Each row is a point on a tangle of strands that fork, close into loops and nearly touch. The rows are in no order.
(in the rows, 128 means zero)
Points whose rows are less than 158 apart are linked; no others are. Some points are linked to none.
Deki: [104  74 130 153 126  80 154  96  84 136  86 154 146 165 142  89 102 101
 166  89 197 142  75 132 140 139 121 178 175  93  84  82 129 132 155 198]
vakif: [142 157  85 145  90  76 128 169 146 123 159  64  64 130  86 115 194  82
  89 118  72 118 156 141  86  75  97  92 169 131 129 160 150  87 115 131]
tov: [125 157 122  92  95 196 121 156 155 123 108 125 140 109 123 152  85 131
 111 148 128 132 122 130 125 121  88  93 127 112 186 168 132 127 101 114]
zirel: [175  99 213 127 144 136 126 145 152 110 151 148 179 135 111 132  74 185
 180 145 155  79  99  99 174  94 114 135 102 136 191 165 104 140 116 128]
Zerid: [148 122 153 157 146 167 139 128 164 101 100 122 131 110 116 150 136  95
 141 103 139 121 103 151 141 108 139 143 159 109  99 146 122 122  80 146]
sig: [158 134 104 124 120  88 176 125  67 176 109 151 152 136 118 121 111  92
 175 115 157 128  61 133 104  97 123 125 162 129 124  93 138 123 122 156]
kago: [ 99 137 139 149 124 157 131 116 127 136 100 145 138 131 124 121  76 150
 131 142 145 100 127 179 157 159 138 137 118 147 145 102 107 115 126 112]
noz: [155 119 136 168 158 151 139  95 166 136 161 128  97 174 115 105 186  88
 122 111  89 154 181 142 111  88 145  88 141 165 129 166 150  95 129 117]
nufe: [155 115  89 166 146  99 105 130 128  75 123 155 114 141 152 170 160 129
 105 125 123 105  99 122 146 137 164 168 112 128  90 158  93 112 145 115]
Tonof: [177 122 190 109 126 172 160 134 135 101 155 140 131 134 147 134  55 165
 191 153 122  82 110 119 181 120 133 132 113 159 196 141  99 119 168  77]
kag: [171 105  61 118 108 126 128  72 104 136 124 127 118 150 164 117 131 118
 138 123 161 112 127 160  90 115  96 115 148 148 162  85 140 110 116  90]
Rure: [101 122  72 145 146 157 130 127 107 170 124 166 109 146 155 100 172  89
 133  79 202 149 105 149 129 139 130  88 124 133  99  90 137 138 162 129]
Zetob: [ 92 115 109 142 117 104 134 136 109  90  87 117  97 160 141 159  63 119
 124  93  94 140 148 100 141 203 155 203 117  94  90 106  83  99 200 135]
bided: [126 150 154 154 149 143 152 107 160 141 116 147 184  96 172 127 116 161
 151 111 128 121 146 136 178 143 143  68 123 122 126 140  70 182  91 137]
norum: [162 138 127 106 107 137 119 148 151  75 189 110  87 128 133 151 116 152
 149 157  99  98 105  74 137 155 155 124  84 163 176 167 144  70  99  66]
zal: [102 104 148  91 131 106 184 108  75 181 105 153 188 181 114  83 129  96
 167 117 198 149  88 156 145 108 136 168 158 111  79  90 147 181 147 197]
riz: [118 127 104  76 111 136 137 160 146 105 121 130 118 127 116 171 111 153
 116 104 135 104 143 108 116 196  65 168 134 118 130 104 145 124 137  92]
Dol: [126 108 130 149 112  89 154  89 116 109 114 147 114 124 161 156 124 124
 148 141 134 110  81 147 107  97 148 117 156 115 165 173 122 134 123 177]
Ler: [110 110 154 124 103 162 156 108 128 138 126 137 162 133 126 174 155 124
 147 124 129 122 107 166 149  81 204 127 103 130  91 123 105 198 138 149]
Zovev: [145 140 142  66 133 113 153  97 122 163 131 126 164 131  97 154  94 121
 151 111 135 150 127 174  92  80 157 200 138 140 105 144 143 184  85 144]
larer: [173 147 146  90 137 151 166 143  93 138 116 159 202 150  96 164  77 160
 137 171 132  65 114 141 116 119 143 181 115 156 126 122 103 144 163 147]
fato: [139 180 105 156  78 102 124 158 135 152 124  76 109 134  63 108 172  76
  82 148  81 118 130 147 117  69 127 110 150 130 113 138 123 145 125 152]
zeli: [165 127 101 127 106 168 111 109 156 104 126 119 136 142 116 103 133 117
  58 176 100 139 186 156 101 153  86  76 132 138 170 145 161  84 146  67]
Totak: [134  94 156 132 129 157 160 109 105  97 125 183 147 133 178 176 109 144
 192 120 143 108  96 138 185 121 180 133 110 160 124 117  66 149 200 117]
zak: [136 111 126 147 112  78 115 111 143 118 113 102 142 161 127  87 193  89
 133 141 115 128 152 111  93 103  87 113 170 105 141 125 150 144 127 159]
kep: [111 110 108 118 111 106 166  85 119 138 106  94  92 159 133 114 103 114
 161  72 105 139 148  92  85 179 100 163 168 105 118  48 167  99 131 125]
rovo: [ 95 129 146  96 149  86 144 130 145 145 139 138 103 125 106 145 142 132
 116 122 113 163 125 153  97 117 181 196 131 118 100 148 126 175 138 159]
Paru: [ 86 179 119  92 135 103 124 165 156 103 173 153  71 138 135 169 108 120
 147 110 117 161 114  75 151 122 122 152 104 155 164 197 134 141 133  93]
tav: [150 101 106 114 137 149 107 117 155 154 140  82 152 132 174  96 122 159
 121 151 135 147 173  97 148 156  99  74 120  79 182  98 143  98 139  85]
fubos: [158  99 108  75  79  97 174  97  94  81 111 130 136 148 177 166  60 131
 160 106 135  92 143 140 108 158 130 197 155 125 147 120  79 121 125  87]
Fegu: [127 158  72 118 125  89 109 136 150 113 168 109  64 132 100 173 194 127
  70 121 115 148 158 141 114  97 120 165 126 131  84 160 115 147 166 124]
fufir: [156  98  88 148  85 139 163 105  82 123  97 119 130 184 140  98 122 112
 134 122 144  88 123 130 118 159  90 110 159 129 129  58 138  78 167  95]
bula: [164 150 158 127 111 144 113 119 137  78 121 143 126  98  99 158 112 104
 124 155 100 107 106 158  94 106 131 169 131 153 140 181 113 128  61 150]
Vod: [122 138 119 140  90 124 163 130  76 123 101 118 107 150 121 117 147  91
 111 151  81  75 106 123  76 119 100 125 171 134 132 100 147  74 151 131]
kosos: [124 141 139 166 159 103 129 144  89 168 112 177 130  96 108 100 152 120
 114 172 137 129  80 147  97 134 185 149 119 145 109  97 134 140 151 184]
nep: [177 126 112  82 113  54 176 152  91 123 126 114 120 116 127 146 102 130
 159  99 104  85  69  91  74 135 115 163 159 107 129 129 147  81  79 122]
neged: [136 134 123 185 172 104 136 103 132 136 128 125 129 121 163 117 146 131
 174 107 157 126 136  67 117 147 132  95 160 150 147  64 126 116 129 138]
muvol: [180 122 132 147 173 181 106 125 158 128 111 124 168 129 109 104 141  93
 107 122 146 141 125 127 144 144 107 167 143  93  92  95 126 103 121 145]
Kigid: [161 102 148  80 107 147 155 132 133 108 115 146 172 164 119 144  66 145
 201 124 142 115 120 121 180 131 123 174 110 152 168  95 101 138 171  62]
pob: [163 138 149  48 155 148 168 106  51 170 122 116 156 136  95 119  63 121
 135 135 120 117  86 167  77  89 130 218 154 150  80 100 151  81  85 157]
Pudel: [131 121 105 158 157  82 106 150 141 162 136  97 140 160 125 115 204 123
 111 121 142 110 121 103 154  93 125 133 137 100  97 137 153 125 124 150]
mevad: [106 111 101 163 126 143  94 125 143 165 122  96 147 121 170 102 171 124
 127 139 149 168 176 126 144 132 112  41 141 102 135  82 142  98 132 141]
sut: [199 111 119  65 100 109 137 112 110 112 139 124 176 170 105 121  92 150
 159 139 101  74 118 125 127 110  99 163  99 146 170 133 112 122 134  64]
rufim: [126 128  99 156 115 138  88 169 164  70 162 143  77 102 106 116 178 138
  84 161  83 165 158 134 164 133 140  37  80 140 131 203 100 128 133 105]
Vel: [136 159 100 121 130 152 175 117 137 156 126 134 123 173 117 141 133 110
  90 119  93 106 151 153 109 132 171 146 111 135 101 116 113 112 161 118]
Lizeg: [130 128 154 113 203 139 101 172 135 142 150 121 136 128 113 156 137 161
  99 145 119 120 104  88 156 120 137 159  67 111 113 150 133 116 168 132]
Bek: [132 156 121  70 103  82 128  91 115 112 137  90  90 127 139 124  83 117
 125 155  72 138  91 126  83  84 148 172 153 119 163 182 143 120  72 132]
nasi: [164 132 151 116 115 147 109 178 190  85 184 110 119 125 141 134 105 151
 139 139 147 116 133  77 162 141 135  61  78 132 179 220 130 106  87  79]
Devit: [182 141 143  82 137 149 142  93 120 163 126  80 180 145 130  93  72 135
 154 149 107 113 114  82 130  81 102 145 154 108 167 123 135  94  99 126]
dage: [127 202 115 119 111 103  95 194 179 116 186 112  75  85 117 151 132 123
  98 132  82 163 124  62 129 129 126 116 123 137 158 194 136 128 104 134]
fodem: [145 107 157 121 129 115 123 118 116 156 110 137 197 127 132 103 132 178
 149 178 148 108 108 113 153 118 153 110 108 109 138  93 120 162 152 163]
moduf: [106 179  93  63  87  86 146 132  77 124 132  95  82 117 118 166 101  90
  94 137  84 141 114 155  72  91 156 214 159 146 116 151 124 137 126 138]
suv: [131 124 126 154 158 146 133 103 155  85 127 160 114 128 156 156 124 131
 105 123 157 112 165 153 105 169  67 110 159 142 167 165 130 109 105  99]
duz: [163 137 147  37  97 117 139 146 131 130 149 103 163 158 121 118  80 145
 143 159  81 107 106  60 109 108  80 163 113 110 176 154 132 116 113  96]
nokot: [ 72  99 118 166 122 114 100 121 134 116 126 132  73 119 162 107 203 127
  59 122  99 161 169 135 147 174 146  97 105  77  75 108 110 165 204 148]
Mir: [179 142 115  90 135 159 150 133  87 166 113 130 147 133  88  87 128  92
 116 132 137  92 103 156  64 114 113 190 139 126  88  77 155  90 128 160]
gan: [104 165 134 169 190 139  91 169 134 102 130 132 116 111 126 139 149 147
  68 157 103 113 148 111 162 168 121 142 104 137 115 144 136 105 161 117]
Botes: [158 114 138 159 173 175 112 158 192 126 117 126 153 113 138 109 157 119
  99 105 122 152 174 128 152 197 122 106 109  81  96 102 140  88 127 104]
Dafur: [144  95 142  71 121 113 120 136  94 141  98 154 189 117 105 134  89 154
 155 170 172 145  69 128 160  91 130 172 117 107 118  96 111 171 160 156]
siku: [165 118 130  59 114 149 149  93  92 132 116  88 125 133 146  99  27 155
 182 135 130 111  74 111 149 100  93 147 152 114 177  95 114  64 113  96]
bos: [ 57 124 117 142 120 115 117 106 126 154 120  81 104 130 114 120 155 145
  88 154 134 111 144 166 132 153 173 150 111 101  95  97 156 117 116 162]
biber: [156 104 142  80 150  92 146 124  44 129 111 139 156 138  90 111  52 136
 158 141 170 139  56 153 115 118 113 224 164 136  85 106 145  73  95 181]
Zopo: [ 61 113 131 186 150 139  69 132 142 108 150 114 118  94 179 107 194 134
 116 157 111 180 201  99 152 133 125  12 128 137 137 128 146 101 142 121]
Fofek: [ 97 133 160 101 136  81 142 156 126 117  94 184 148 109 133 156  99 140
 170 129 131 146  78 102 153 121 136 169 122 117 148 142 108 179 165 162]
Fulib: [116 156 123 110 138  76 123 159 139 139 156 100 129 145  88 156 170 158
 124 115 120  98 145 100 146 103 126 133  99 135 129 175 152 145  84 121]
Dunev: [ 95 108 100 174 139 120 114 126 107  89  89 109  91 128 151 153 137 122
  99 107 118 131 109  97 169 168 164 149 114  87  73 116 109  91 175 132]
sumid: [143 189 119  74 130 100 132 139 132 124 145 145 104 143 113 162  81 117
 154  85 107 133 122 120  90 105  82 177 118 177 172 165 138 132 103  74]
gir: [101 156  63 166  98 112 112 158 148 117 161  98  81 121  81 124 190 115
  71 125 104 168 205 150 126 150 100  48 134 160 122 124 152 120 133  99]
Dunum: [170 128 142 131 126  95 185  69 108 106 145 170 143 151 156 153 116 116
 173 108 142  88 103 188  99 105 148 159 152 171 148 163 110 161 118 150]
Kebi: [166 108 186  87 143 165 106 138 116 130 151 112 146 129 102 127  65 193
 149 174 164  80  88  94 129  94 110 128 109 104 186 190 144  95  88 146]
torav: [175 119 158 132 156 184 102 160 156 142 147 132 164 146  64 128 148 135
 101 137 133 113 132 103 119  93 118 135  78 131 124 166 139 140 144 130]
piz: [139 165  83 124  93 147 146  87 130 137 130 162  99 131 114 142 130 107
 133 119 115 134 157 148  71 147 113  99 143 173 150  74 147 153 119 102]
vimod: [158  98 149 129 151  69  99 128 120 128 129 155 148  99 130 125 122 141
 121 173 154 138  70 128 117  87 151 135 129 103 165 195 113 150 117 171]
sogos: [ 88 147 146 106 129 121 131 104 126 148 111 127  68 120 120 108 106 105
 127 126 113 136 125 165  56 142 116 182 163 132 138 103 177 108  85 133]
bopu: [131 130 163 135 164 174 115 112 170 116 129 164 106  87 157 132  76 134
 177 122 152 160  90 111 124 140 116 118 142 139 187 127 122 116 107 120]
kudad: [ 84 137  80 185  81 163 108 105 113 111  93 112 136 154 118  79 175  70
  86 134 156 119 149 174 146 151 110 113 152 133  97  76 140 142 140 142]
nav: [ 87 111 124 132 143 188 141 126 103 149 120 121 122 127 164 146 104 173
 122 111 128 134 135 136 206 172 167  91  84  99  83  90 115  89 174  88]
poz: [ 97 113 140  72  89 127 128 137 155 116 118 164 128 139 139 150 106 132
 151 153 107 155 109 100 130 124 136 150  80 117 158 129 102 179 185 109]
Mek: [ 86 138 106 119  86  96 163 111 136 124 111  99  66 151 142 155  89 106
 130  85  71 150 148  93 102 176 150 169 148 101 117 117 128  99 145 130]
vom: [127 114 122 109  79 118 165 111 147  90 105 119 110 119 175 159  56 156
 171 105 154 108 134 117 142 182 120 142 147  95 160 100  94 138  89 108]
dozos: [116 137 130 116 145 150 153 110 103 175 132 155 152 121 153 157 112 155
 179 102 129 142 116 124 190 104 189 110  87 143 103  93  86 180 180 113]
mirem: [176 132 132  95 101 105 162  90  85  89 104 141 152 115 151 136  26 119
 202  86 121  93  95 171 129 125  99 192 168 161 172 119  90 129  73 106]
Benik: [ 85  77 102 164 139 188 124  92  79 123 104 128 113 143 187 114 114 143
 133  87 182 133 126 147 169 178 170 129 106 112  67  50 108 121 193 113]
nitok: [161 163 137 116 117 166 112  81 168  82 133 151 119 132 102 159  90  96
 124 109  83 151 143 152 131  96 161 155 100 178 141 197 104 161  80 115]
golo: [115 158 116  84 100 112 136 138 129 132 141 109 102 135  76 175 152  86
 111 124 106 164 137 153 114  51 165 203 135 149  90 166 114 171 163 133]
Dafet: [ 79  93 115 196 168 168  94  94  99 102 119 117 110 110 214 114 159 143
  92  80 156 163 161 126 175 203 141  82 121 109  60  89 110 130 163 103]
Ros: [106 107 160 169 147 158  94 126 150  97 146 104 142  76 213 116 156 167
 109 112 128 172 205 131 191 166 122  14 115 121 114 137 115 117 111  78]
minit: [100 137 179 118 153  83 127 182 107 157 132 136 143  64  95 152 166 144
 119 104 133 179 100 130 129 110 180 177 117 119  46 135 129 207 124 167]
dat: [127 134  78 141 100 109 126 144 155  84 128 114  49 136 122 137 179  81
  61 114 114 131 153 150  96 116  85 144 165 134 119 174 141  96 142 108]
dafu: [146 131 129 109 167 142  92 108 153 184 148 118 148 118 117 107 111 164
 135 134 149 137 137 149  90 114 136 133 114 132 167 117 154 136  79 114]
Pofa: [104 159 137 115 107 141 131 131 148 117 145  99  90 150 113 117 122 110
 130 147  71 145 156  92 121 118 120  94 137 157 172 127 166  83 109  94]
tuvur: [126 110 161 163 161 154  80 142 163 164 154 142 159 132 136  81 163 167
  98 116 102 145 177 161 160 131 148  54  50 109 120 151 113 156 117  93]
lusuz: [116 150  85 152  83 133 118 162 153 145 139 104 100 106  78 124 209 100
  85 121 125 126 152 148 119 126 139  76 109 136  87 122 132 150 105 139]
Vonu: [115 126 127 142 181  91  75 157 102 143 127 151 142  97 121 115 198 102
 110  99 157 175  85 114 150 115 151 154 125 104  34  90 142 183 143 159]
Vurad: [143 135 167 178 143 112 117 120 173 158 148 130 121 127  85  98 177  96
 151 126  86 147 126 129 106  79 176 104 137 145 143 162 149 132 117 168]
negim: [111 195 177  65  83 104 149 124 105  98 151 107  85 102 129 106  84 135
 129 139  48  86 114 113  70 110 110 144 152 154 166 189 151 116  55 121]
Pavod: [154 142 107  97  96  92 154 178 127 122 104 130 128 111  95 144 111 118
 121 133 109 103 104 118  99 149 125 166 136 105 119 118 119 132 117 140]
sedip: [152 119 172 115 109 213 154  79 134 129 129 113 158 164 106 119  78 118
 147 111 126 104 140 183 125  97  97 113 120 168 168 155 134 115 109  87]
pov: [129 112 176 172 141 146  93 128 112 140 113 148 213 143  89 105 147 109
 129 130 161  95 108 157 179  90 110 117 105 131 101 156 117 182 124 168]
Fumo: [134 129 144 118  92 126  83 116 128 112 149  75  81 134  61 129 166 111
  95 155 116 126 123 132  59  19  96 137 155 146 157 212 148 149 114 151]
piv: [ 52 163 113 143 123  76 147 111 110 163 122 110 129 148 136 126 149 161
 101 154 116 111 139 138 152 119 160 107 113 120 121 132 119 154 142 161]
Sote: [117 170 144 111 111 143  80 157 145 104 138  89 101 124  70 141 151 136
  63 190  89 112 142 114 104  79  92 156 125 148 146 174 140 149 141 126]
luri: [108  98 111 163 140  97  83 167 166  99 148 163  70  92 175 119 169 137
  97 102 100 178 148 122 151 170 128  48  85  96 116 164 102 117 141  92]
ripok: [116 156 130 170 171 120 147 113 125 150 147 118 158 133 115 148 148 173
 158 113 135 102 156  84 164 138 129 109 123 171 122  81 148 131 131 109]
bitu: [141 143 140 107 146 116 115 118 147 104 131 147 113 138 153 124  69 135
 150 143 108 150 108  73 133 170 114 171 134 150 192 117 131 108 137  93]
gonuk: [165 115  68 153 133  95 148  99  83 143  83 135 163 138 151 114  85  98
 166 109 180 131  56 109 169 111 134 149 169 116 117  78  98 126 132 153]
mas: [150 151 161  72 141 108 146 134 104 120 133 141 140  88 128 140  31 158
 179 147 129 139  68  81 116 140 138 195 143 152 168 110 127 118 101 140]
zuvuv: [117 116 165 157 120 207  57 177 170 144 141 117 144  65 122 116 176 134
  98 154 131 145 152 118  91  76 136  53  96 105 124 164 116 149 106 172]
zanov: [ 99 139 116  72 118  72 168 162 100 130 136 142  90 153 121 178  89 134
 165  79 124 113 128 108  74 164  99 182 134 164 140 118 144 107 144  89]
tem: [109 101  91 163 138 149 130 108 135 122 117 160  98 147 142 123 141 114
 116  83 158 171 165 125 123 194 106 105 128 139 117  75 151 124 181  92]
vuza: [175 128 140 103 107 116 168 121 115 141 143 155 176 147 126 128 120 161
 143 172 128  73 116 118  97 115 130 109 127 136 181 124 111 156 144 132]
des: [160  97 109 160 133 159 117 112 155 108 131 144 124 116 162 141 146 129
 142 141 121 145 117 122 168 114 145  62 112 121 145 143  88 119 156 101]
robop: [173 109 131 129 141 160 107 156 148 144 137 104 132 137  79  91 190  86
  85 153 137 101 121 145  83 113 122 178 143 114  81 100 170 111 132 155]
Giko: [ 94 132 107 106 125 101 122 118  82 120  81 128  84 106 110 126  55 115
 132 119 142 131  94 140  58 167 120 212 148 133 117  79 151 106 118 170]
Tena: [179 127 103 105 143 174 173 140 108 143 107  99 172 148 100 117  70 139
 143 109 146  81 132 137 165 150  96 144 147 127 109  63 121  40 102  99]
Par: [ 70 181  95 144 156  85 118 143 117 125 110 149  73 119 128 170 111 110
 128  98 122 161 103 113 147 126 138 158 126 146 131 154 119 117 140 120]
rom: [149 143 126  98  73 176 151 109 134 122  83 141 143 123 118 107  76  86
 132 133  97 123 112 164 110 114  60 107 143 120 169 125 121 104 110  97]
lubid: [139  96 118 162 114 136 134 122 185 102 147 116  94 151 131  92 172  82
 111 127  81 178 214 136 112 117  94  37 182 144 152 177 163  56 131 100]
Lano: [ 74 137  95 155 173 101  96 166  99 172 135 121  99 107 151 137 181 143
 102  73 138 148 129  98 149 151 137 115 101 110  46  82 127 148 165 144]
rega: [135 143 136 112 130 142 135 114 165 153 182 107 118 134 161 141 103 186
 132 146 128  93 172 123  93 158 143  87 121 128 189 146 147 119  79 109]
fuv: [ 79 125 128 167 145 121  82 119 122 121 143 164  80  96 134  98 188 139
  85 144  96 154 134 159 131 166 173 106  63 147  83  95 115 165 156 122]
sal: [136 130 120 141 108 133 139 105 149  78 122 155 120 129 159 138  80 152
 157 115 148 122 159 163 162 174 113 113 128 149 179 143 102 135 104  63]
nefe: [152  79 159 150 137 119 160 114  76 117 109 179 154  97 171 135  87 143
 193 100 162 125  80 140 170 148 202 157 115 120  88  79  62 154 152 162]
mik: [164 134 112 114 149 174  85 130 148 113 152 107 168 123 140 107 102 146
  89 171 124 130 171  85 136 143  81  83 107 138 209 161 148  87 156  72]
Kipo: [145 187 144 138 135 166  92 173 178  91 163 113 124 103 124 146 123 141
  99 144  91 158 156  50 157 140 132  82  90 162 164 200 123 122  99 102]
kop: [106 131 110 132 150 100 150 157 104 190 136  91 125 151 101 118 183 115
 111 113 188 136 102 140 143  93 142 157 163  94  55 135 139 134 135 188]
lirev: [112  96 128 101 138 130 145 149  84 141  97 165 188 119 125 130 100 157
 135 128 190 120  97 115 176 153 108 172 112  94  53  54  97 164 165 172]
duna: [135 118 123 123 151 154 135 111 113 133 103  92 140 132 145 117  43 155
 159 126 171 130 117 108 183 146  73 147 173  88 156  90 111  49 103 111]
Puzas: [133 148 129 185 138 148  76 119 155  86 145 146 111 123 126 132 172 141
  83 164 119 118 157 157 135  95 132  71  95 146 144 213 106 133 109 133]
mabi: [111 123 142 149 114 170  89 178 181 154 142  91 113 106  98  96 188  90
  99 171 101 161 175 134  98  69 127  66 120 104 141 140 155  96 150 165]
pogu: [113 168 150 179 141 142 105 110 164 110 125 151 168 110 140 122 124 137
 114 149 110 132 186 146 168 141 107  59 124 144 165 190 101 156  90 125]
Zosun: [ 82 127 106 143 151 109 148 114  76 161 124  99 108 163 125 138 146 115
 121 106 179 127 122 162 146 129 176 191 142 130  63 101 155 139 107 155]
nasar: [ 98  86 168 179 124 143 114 134 123 110 126 165 142  90 168 119 189 141
 144 124 166  94 120 165 139 129 112  30 107 134 116 126 116 177 138 134]
gise: [ 57 138 129 163 113  71 139 119 118 113 141 113  86 108 150 138 207 139
 105 131  96 134 159 105 137 136 173 114 135 114  78 107 101 189 166 175]
fodu: [124  99 145 158 149  97  82 164 183 147 152 175 121 106 150  91 188 127
 144 113 110 174 149 134 122 118 136  52  80 103 131 161 109 156 120 125]
neka: [172 116 183 126 127 156 101 135 137 145 150 107 127 150  46 133 146  99
 117 100 120 116 116  97  78  44 113 164 126 152 140 200 150 135 107 140]
rebu: [ 86 100 130 163 124 144 133 119 117 136 123 176  99 134 168 125 202 100
 137  95 146 151 126 167 158 110 123  52 108 130  87 123 105 185 168 124]
Nalo: [100 119 128 114 137 156 129 114 104 126 103 149 100 110 136 150  58 164
 143 153 154 119  88 144 119 174 149 177 135 116 111  75 111 100 139 153]
Zus: [142 100 136 146 130  74 129  79 135 118 112 132 133 169 130  87 167  90
 126 122 142 124 128 148  86 141 143 188 169 124  89 101 155 156 126 157]
Bolet: [120 124  92 143 103 163 133 128 140 140 112 145  90 133 102 108 166  63
 106 128 112 161 151 127  85 140  80  89 147 156 135  79 170 117 166 101]
Febun: [155  98 181 132 135 193  70 163 155 114 147 129 166  97 123 140 161 159
 130 160 128 133 145  73 135 100 129  85  85 118 138 132 134 162 126 133]
tise: [102  82 147 141 152 115  92 112 100 150 121 142 179 157 128  77 146 145
 160 146 186 113  90 150 189 112 114 116  97 125 130 103 125 151 138 131]
zodel: [115 141 154  84 106  46 184 155  74 135 109 152 165  98 107 157  56 144
 154 155 123 151  76 117 118 136 175 189 151 127 137 145 124 163 104 158]
Nonaz: [111 134 148  82 129 120 133 169 171 150 152  93 145 105 154 129 109 189
 130 158 143  97 149  69 108 152 116 110 138  77 167 142 150 121  95 157]
pitiv: [121 147 177 140 138  82 139 122 113 190 148 118 107 128  73 100 144 107
 147 126  97 143 101 144  70  65 149 140 156 156 139 162 174 121  77 167]
gamu: [ 75 164  71 137 146 108 138 161  95 143 118 131 103 107 111 173 139 118
  94  68 158 126 152 106 115 172 117 173 115 127  60  65 131 162 153 144]
busak: [129 134 144  98  97 118 165 130 105 137 113 142 177 158  97 163 125 101
 162 108 141 108 109 190 138 120 167 183 117 156  77 114 120 181 109 148]
ligeg: [ 84 153  81  83  77 148 131 136 135 127  99 143 100 142 114 182 125 101
 125 124 102 179 133 133 133 115 118 128  93 132 124 115 116 163 169  93]
gab: [ 99 134  77 129 119 171 123 128 170 130 140 109 109  98 116 140 155 123
  44 115 107 192 218 151 162 193 103  62 127 146 117 131 162 107 161  79]
Tiv: [140 112 142 176 118 174 142 109 126 123 131 143 170 109 162 133 173 109
 159 144 177  80 121 140 129 107 140  78 164 146 129 104 124 167 124 170]
Leren: [123 121 152 156 154 101 136 149 173 110 136 119 128 114 176 130 148 151
 157 134 121 116 153  64 117 155 118 103 172 105 166 121 140  96 109 147]
Givil: [128 108 134 172 145 124  96 175 190 100 125 134 114 118 143 103 141 119
 105 118  99 167 153  88 168 193 121  81 105  90 152 141 122  66 136  97]
sos: [106  89 127 176 189 155  88 102 114 124 143 113 117 100 216 110 153 190
 120 117 182 120 169 143 168 162 128  57 118 100 126 123 118 101 127  93]
fibi: [120 105 105 127 116  95 152 135 149 153 116 130 139 134 158 121 134 164
 126  87 128 120 150 109 140 194 147 126 111  81 101  95 103 155 144 126]
luton: [158 131 101 100  94 101 150  93  81 146 123 136 136 142 119 135 122 105
 167 120 142  86  84 170  83  80 109 140 144 171 148 131 150 126  95 103]
Paf: [130 117 185 144 128 166 130  91 120 151 127 143 168 164  90 137 114 128
 152 110 159  94 129 174 147  89 125 131 114 168 152 173 135 168 101 144]
nota: [ 99 147 123 117 125 103 108 177 170 155 143  91 159  96 144 144 145 175
 128 130 111 126 158  80 158 125 140  87 104  89 125 172 121 157  79 150]
fata: [118 140  63 177 120 122 103 122 107 151 117  88 158 157 129  88 179 115
  73 146 145 122 186 129 161 167 104  93 129 116 105  94 145 113 156 114]
sida: [114 120 126 117 133 153 126  92 161 141 107  87 104 125 138  97 113 125
 146 114 116 143 161 124  86 166 102 141 162 109 140  68 175  87  55 124]
defi: [178  88 150 120 149  66 191 119  38 139 119 143 194 122 110  96  91 138
 146 168 210 139  60 139 106 132 147 178 186 112  74 100 154 125 107 216]
segi: [125 105 136 150 102 189 113 147 167 119 139  83 145 120 123 108 166  99
  74 170 110 149 216 156  97 130 101  29 146 128 164 164 165  68 137 115]
Miv: [150 147 110 132 115 114 110 123 148  68 126 161  96 141 122 143 135  90
 104 140 102 110 125 154 104 108  74 145 151 144 158 189 117 134 121 110]
Dopa: [114 104 160 153 168 138 144 115  90 156 126 174 146 109 168  97 149 134
 144 125 166 120  82 157 150 154 196 129 116 116  70  92  97 154 145 191]

A piece is all that can be reached along the links. How many separate loops has the piece of each point below (a circle has one, a figure eight two, a Y none), and how many tips (points with one link)?
Zus => loops 0, tips 4
gonuk => loops 0, tips 4
Mek => loops 0, tips 10
Sote => loops 0, tips 5

A tip is a point with one link. Name the tips that can be reached along the links from each point below, in the order of the rows.
kop => dafu, ripok, fuv, Zus
noz => gan, kudad, nav, Sote, pitiv
Paru => norum, nep, Par
Dunum => zal, Vod, vimod, Tiv
